Each row is a point on a landscape with many valleys, with its height.
A ball rolls from a point to the lowest of its 4 nearest points, and stops where none of them is lower. Distance is the straight distance between rows; heights are no part of it.
(293) height 50.5: [ 67 126 181 164 132 112 127 132 145  82  75  98 117 125 103 146  68 135
 110  91 102  96  99 133  84  95]
(459) height 56.2: [140 140 100 118 127 142 138 134 110 137 128 153 121  71 138 128 153 156
 138 112 127 147  96 142 158 167]
(505) height 18.5: [146 117 122 143 143 140 148 123 165 170 175 102 207 191 134 128 153 130
 123 154 130 125 173 106 159 120]
(660) height 53.9: [105 126 138 163 144 110 118 119 139 126 121 117 156 173  94 127 115 117
 151 152 102 114 143 116  85 135]
(693) height 68.8: [ 99 158  69  95  77 130 111 128  80 118 139  71  78 130  84 106 163 158
 189 156 122 136 139 147 134 116]
(445) height 9.5: [138 122 114 108 134 128 109 143  95 121 137 141 109 131 112 137 142 117
 177 109 120 155 124 120 110 153]
(580) height 32.7: [162  99 140 130 167 146 136 152  97 122 143 164 127 126 102 133 149  95
 143  94 109 152 156 139 148 156]
(822) height 34.5: [168 119 143 118 157 128 149 152  96  96 112 164  98  95 144 135 112  95
 137  87 141 141 117 147 136 150]
(3) height 16.3: [145 138 111 137 149 153 151 116 179 208 171 174 179 160 158 107 156 167
 116 169 175 132 148 137 142 111]
(778) height 57.9: [118 154 114 119 121 107 140 136 137 144 123 143 115  85 133 119 105 164
 150 130 125 113  88 160 139 135]
(88) height 78.4: [ 65 135  80 104  93 138  77 116 142  89 140  96 107 183  83 116 166 153
 145 148  98 167  76  74  60 129]
(332) height 63.8: [120 147 103 119 164 124 127 106 152 160 155 105 161 188  94 124 176 133
 163 186 135 138 133 110 138 139]
(818) height 39.5: [105 144  99 116 102 133 106 137 108 148 142 142 110 113 138 134 162 153
 164 118 112 155  94 113 125 153]
(221) height 6.1: [114 140 118 120  77 120 105 138  49  87  67 111  39  76 178 136  83 112
 117  99 121 111 125 156 128 117]
(448) height 34.7: [101 121 142 146 114 104 133 120 158 138 124 112 189 145 150 122 116 119
 105 127 127 106  97  87 116 143]
(659) height 70.3: [143 132  91 118 152 137 126 143 134 195 171 161 150 117 125  73 217 175
 119 151 136 168 159 200 135 154]
(815) height 43.4: [103 133 187 165 168 107 133 136 135 105 102 115 123 164 106 136  97  91
 140 145 112 125 169 138 113 116]
(756) height 47.2: [ 86 151 124 143 143 133 104 101 148 193 160 141 101 129 161 118 111 188
 159 158 156 117  96 129 118 109]
(737) height 39.8: [134 143 117 128 142 136 170 115 210 208 147 148 131 119 188 110 104 183
 106 162 211  86 130 157 140 103]
(435) height 14.9: [122 155  97 115 138 127 115 127 142 198 159 143  80  92 182  90 136 200
 129 143 165 143 112 171 147 141]
(352) height 73.2: [ 76 161  82  97  95 133 103 104 115 110 130  84 100 180  87 115 163 161
 189 149 104 136 121  98  87 120]
(276) height 44.3: [134 138 109 118 133 159 143  95 176 204 161 126 131 108 185 127 141 155
 111 144 186 137 103 113 155 127]
(186) height 37.7: [ 96 117 137 128 131 127 120 118 124  87  89 131 125 116 108 146  92 123
 108 105 115 130  89  84  89 152]
(519) height 37.8: [ 79 131 105 122  50 112 100 148  53  79  94  92  74  88  98 128 113 157
 145 106  90 146 107 126 115 118]
(327) height 42.9: [137 130 139 144 157 117 157 141 133 150 126 136 176 135 113 136 114 131
 137 139 129 115 128 133 124 145]
(742) height 29.7: [143 122  97 140 149 140 146 121 171 228 159 168 142 129 170  91 137 187
 101 149 182 135 123 162 135 142]
(412) height 43.1: [137 163 132 127 132 125 164 113 154 188 134 153 157 108 154 109 119 168
 112 168 164 115  85 158 149 137]
(590) height 67.1: [126 116 109 128 108 139 104 111  62  60 101  68  60 144  93 131 124 115
 177 157  99 119 174 132  91  74]
(781) height 65.2: [125 161 103 131 148 128 135 112 143 165 167 141 125 135 104 121 153 182
 172 191 141 114 135 163 139 133]
(222) height 31.8: [141 130 173 120 138 114 121 135  85  76  93 162 105 127 140 144 115  77
 126 105 110 131 141 156  95 100]
(215) height 16.2: [155  87 180 135 141 127 130 111 154 134 131 118 188  94 138 145 127  68
  90  90 131 123 139  47 195 137]
(477) height 61.5: [113 122 102 135 143 117 107 112 140 131 140 116 174 179 111 136 159 131
 132 157 105 141 118  72 101 136]
(48) height 16.0: [174  90 189 154 162 106 139 173 162 168 134 115 170 165 141 139 140  70
  86 111 130 134 188 104 181 142]
(142) height 52.4: [131 120 192 146 171 116 146 142 129 141  90 130 139 125 136 150  89  75
 100 108 124 120 139 120 122 136]
(183) height 54.8: [ 74 135  63  97  50 132 101 155  55 105 125  97 101 131 117 117 164 146
 162 127 100 134 131 110 133 127]
(109) height 39.4: [171 125 128 127 180 118 173 148 172 176 112 177 167  92 125  90 101 183
  96 146 178 130 151 198 138 147]
(707) height 77.0: [ 75 173  79 107  81 138 116 166  98 134 143 122  87  74 154 126 136 188
 183 153 103 106 105 178 168 114]
(656) height 49.3: [ 81 140 132 160 139 120 118 107 151 166 133 125 160 162 145 143 130 150
 140 164 130  97 101  91 131 111]
(637) height 42.3: [134 139 119 155  81 130 128 164  73 100 109 101  51  89 138 155  90 140
 167 139 113 102 133 178 139 101]
(411) height 29.9: [147 123 188 169 178 116 151 181 149 157 129 139 171 153 114 129  92 108
 131 160 146 113 172 148 146 143]
(836) height 36.8: [130 129 106 124 132 124 121 115 127 133 138 143 144 106 123 135 132 133
 140 103 102 137  93  72 120 153]
(750) height 65.3: [145 127  99 140 105 130 147 159  95 113 130 113  82 116  81 121 107 158
 195 159 114 114 141 198 137 110]
(571) height 48.0: [165 152 130 126 138 135 170 121 139 158 104 157 153  90 133 118  95 137
 101 144 172 128  92 139 164 172]
(684) height 43.2: [166 121 122 139 117 124 124 158  53 104 120 159  61 114 140 140 113 120
 146 133 125 118 173 187 148 105]
(481) height 51.7: [ 83 129  94 140  51 131  96 135  89  88 111  69  75  89 106 139 123 188
 163 142  69 110 120 124 106 117]
(552) height 16.7: [191 110 158 104 190 147 166 147 148 134 114 194 139  93 138 126 116 101
  74 105 164 153 161 161 142 138]
(779) height 7.6: [ 93 109 156 135 141 145  94 124 158  77  79 111 114 122 121 141 120  72
  50  61 118 147 110  61  74 134]
(489) height 32.8: [144 101 108 129 140 179 119 102 184 213 208 148 153 141 176 121 172 141
 125 133 175 140 135 111 171 117]
(702) height 52.8: [117 130 183 136 100  93 132 130 101  19 100 114 110 184 115 153 120  94
  71 118  80  75 150 173  90  71]
(511) height 11.8: [113 118 161 141 106 111 115 139  90  88 103 138  78 128 138 145  95 106
 136 129 118 112 153 161  96  85]
(566) height 63.4: [ 95 135  90 108  50 130 105 130  70  94 139  78  91 124  85 113 137 164
 180 143  89 136 135 116  84 114]
(613) height 43.3: [ 93 152 181 130 115 125 115 125 128  63  72 119  87 130 105 150  78 105
  81  71  87 106 114 147  82  75]
(469) height 59.1: [168 110  76 113 112 158 101 169  43 114 138 153  63  98 152 136 146 101
 127 102 130 144 139 135 130 136]
(353) height 23.2: [110 106 145 136 138 123 104 141 109  43 108 124 109 178 139 144 155  64
  76  73 101 154 131 103  72 119]
(155) height 19.3: [140 145 168 128 130 109 170 124 178 161 115 116 202 140 168 123  88 119
  92 120 163  98 101  97 164 143]
(705) height 59.9: [122 151  58  99  99 140 115 151  94 152 158 132 123 131 109 101 172 149
 163 131 120 166 127 149 160 140]
(497) height 53.2: [ 90 122 142 139  96 129 104 139 133  36 108  78  90 139  83 121 104 158
 161 119  87 102 135 123  62  93]
(200) height 41.2: [121 122 173 122 155  99 122 120  94  75 111 141 116 160 124 137 145  63
 133 110 104 146 168 153 108 125]
(662) height 35.5: [116 112 129 157 101 116  97 125 104  84 110 122  97 139 100 126 129 117
 164 108 117 152 136 109  80 135]
(795) height 45.3: [141 108 128 127 100 109  88 123  31  36 107 153  98 162 154 138 169  61
  99 117 104 134 132 143  86  90]
(685) height 34.6: [213 110 119  85 116 165 144  74 191 160 148 162 156  52 120 103 131 120
  40 148 175 131 118 138 195 187]
(195) height 20.1: [183  92 137 120 171 141 134 113 153 157 168 154 187 117 110 133 160 121
 117 104 108 142 140  69 183 141]
(692) height 44.8: [135 116 128 123 116 149 142  90 200 181 202 140 166 151 176 140 137 116
 103  99 181 119 124  62 181 102]
(123) height 57.4: [ 85 113 213 156 139 109 127 132 170 107  63  83 145 134 126 134  56  80
  77 110 140  94 118 121  99 122]
(138) height 1.4: [175  95 160 122 131 108 150 131 169 164 175 107 225 146 140 136 139  81
 109 120 133 112 174  72 201 123]
(316) height 36.9: [161 116 121  93 152 142 153  94 166 160 154 141 159  96 154 132 158 138
 106 122 146 134  95 102 169 151]
(170) height 19.7: [202 117 135 100 123 155 156  93 189 141 136 137 203 120 160 149  97  94
  68 128 165 116 122 104 188 154]
(28) height 37.0: [182 126 128  94 123 143 145 102 159 123 114 140 141  64 130 119 101 100
  93 103 158 136  88 116 156 196]
(76) height 65.7: [ 86 124 123 137 150 115 130 116 150  62 120  43 109 175  72 127 103 134
 179 155  80 116 156 124  91  82]
(294) height 33.1: [116 129 151 137 119 112 127 122 101  60  79 139  84 138 133 139  98  91
 128  78  90 132 127 128  85 107]
(828) height 57.2: [124 143 100 124 134 137 122 109 130 164 172 155 135 141 138 131 191 149
 158 147 126 148 112 124 126 152]
(588) height 23.7: [129 129 155 141 139 123 108 118 122  85  85 137 111 100 138 156  99  58
 103  65 115 146 112  99  95 130]
(628) height 56.0: [140 137 117 135 169 117 140 116 129 140 138 117 157 170  80 114 155 136
 169 172 140 135 142 161 128 136]
(597) height 29.5: [166 113 130 120 163 131 160 154 158 182 156 153 208 137 126 123 149 150
  95 144 171 137 143 138 156 131]

Call two points neighbours if one is among the 4 nearest of the other. Go from one point of each pair to the other, from neighbour to neighbour, staying as low as possible. Name the highest point that can't be avoided.
(221), (445) => (822)
(435), (3) => (742)
(221), (779) => (222)
(3), (155) => (170)
(3), (138) => (505)
(445), (552) => (580)
